Each scene shows the same named points in several views. A view is turned or mirrored, shifted and resized as a whole, has a little noise and may leave points out.

Scene 1
View 1
zare: [-1.34 -2.05 -1.55 -5.26 -0.90  1.18  1.07 -0.45]
Taguv: [-1.55 -1.60 -0.48 -3.29 -0.75  0.69  1.33 -1.45]
Difu: [-2.03 -1.00 -0.71 -1.77 -1.88  2.02  2.67 -2.21]
zul: [-1.49 -0.66  0.57 -2.52 -1.45  1.35  1.31 -1.27]
Lor: [-0.18 -2.04 -1.95 -4.80 -1.85  2.31  2.13 -1.12]
tuno: [ 3.88 -3.04 -1.23 -5.99 -0.71  0.43  0.44 -2.13]
tuliv: [-3.17 -1.70 -1.55 -2.50 -0.52  1.42  2.24 -1.83]
mar: [-5.71 -1.42 -1.65 -2.21 -0.05  1.57  2.64 -0.99]
netig: [-1.85 -2.22 -3.28 -2.36 -1.13  2.27  3.84 -2.82]
dor: [ 1.81 -4.20  0.80 -5.25  4.34 -3.79 -2.46 -1.86]
dat: [-5.22 -0.96 -0.78 -0.33 -0.39  1.42  2.93 -2.02]
lel: [-4.29 -2.75 -3.57 -4.71  0.20  1.81  2.55 -0.64]
View 2
tuliv: [ 0.01 -0.49 -0.05 -2.72  2.95 -1.54  0.75  2.20]
Difu: [ 0.04  0.79  0.45 -2.73  2.29 -2.23 -1.02  1.21]
lel: [-0.26 -1.20  1.92 -1.68  4.84 -2.58  1.36  2.14]
dat: [ 0.86 -1.04 -2.58 -4.29  2.96 -0.60  2.36  4.40]
tuno: [-0.66  1.94  2.08  0.45 -1.04 -3.59  0.07 -1.96]
Lor: [-0.54  1.09  1.68 -1.55  2.61 -2.88 -1.18  0.14]
Taguv: [-1.06  0.41  0.40 -2.28  1.34 -0.89  0.32  0.79]
netig: [ 1.22  0.51  0.04 -2.65  3.04 -3.34 -0.16  2.05]
dor: [-2.35 -0.33  1.64  1.63 -2.77 -0.63  5.19 -1.43]
zul: [-0.82  1.51  0.05 -3.04  1.31 -1.36 -1.70  0.28]
zare: [-1.58  0.05  1.95 -1.36  2.27 -1.74  0.14  0.26]
View 3
zare: [-0.68 -2.32  0.40 -1.24  1.14 -0.82 -1.47 -1.27]
Taguv: [-0.93 -0.54  0.60 -0.04 -0.61 -0.48 -1.30 -0.77]
Difu: [-1.81 -0.48  1.19 -0.79  0.16 -1.27 -3.39 -0.04]
mar: [-0.84  2.45  3.50 -2.20  0.11  1.30 -1.40 -0.70]
netig: [-3.04 -0.83  0.99 -1.18  1.17 -0.66 -5.95  1.17]
Lor: [-1.43 -2.15  0.42 -1.25  1.25 -1.46 -3.35 -0.49]
tuno: [-1.64 -5.43 -2.86  1.35  0.72 -0.48 -2.91 -0.03]
dor: [ 0.37 -4.53 -3.63  2.64 -1.02  4.78  2.26 -1.53]
zul: [-1.55  0.09  1.00  0.71 -1.17 -1.20 -1.47 -0.88]
tuliv: [-1.64  0.86  1.95 -1.11 -0.06  0.74 -2.39 -0.29]
lel: [-0.34 -0.10  2.34 -3.55  2.11  1.68 -2.26 -0.78]
dat: [-1.57  3.60  3.48 -1.10 -1.23  0.81 -2.00 -0.15]
View 4
lel: [-1.96  1.73 -1.06  2.63 -1.47  0.08 -0.79  1.93]
netig: [-1.64  2.74 -1.62  2.36 -3.62 -2.08  0.65  2.30]
mar: [-3.17  0.78 -0.15  3.42 -4.01 -0.06 -0.87  1.54]
Difu: [-1.65  1.49 -2.33  2.00 -3.52 -1.29  1.60  1.79]
dat: [-3.36  0.88 -0.15  3.75 -5.59 -0.85 -0.25  1.28]
Lor: [-0.67  1.58 -2.90  1.50 -2.25 -0.61  2.10  2.00]
zare: [-1.09  0.80 -1.70  1.54 -2.05  0.67  2.01  1.78]
Taguv: [-1.48  0.69 -1.00  1.97 -3.88  0.06  2.40  1.49]
tuno: [ 1.47  2.17 -1.65 -0.62 -2.47 -1.26  5.97  2.19]
dor: [ 1.17  0.63  3.96 -0.36 -1.91  1.82  5.32  1.03]
tuliv: [-2.16  1.51 -0.59  2.82 -3.87 -0.47  0.48  1.54]

In a view up to two points have been moved. Name them for each view, in the order of its rows, or write none.
view 1: Difu
view 2: dat, zul
view 3: netig
view 4: tuno
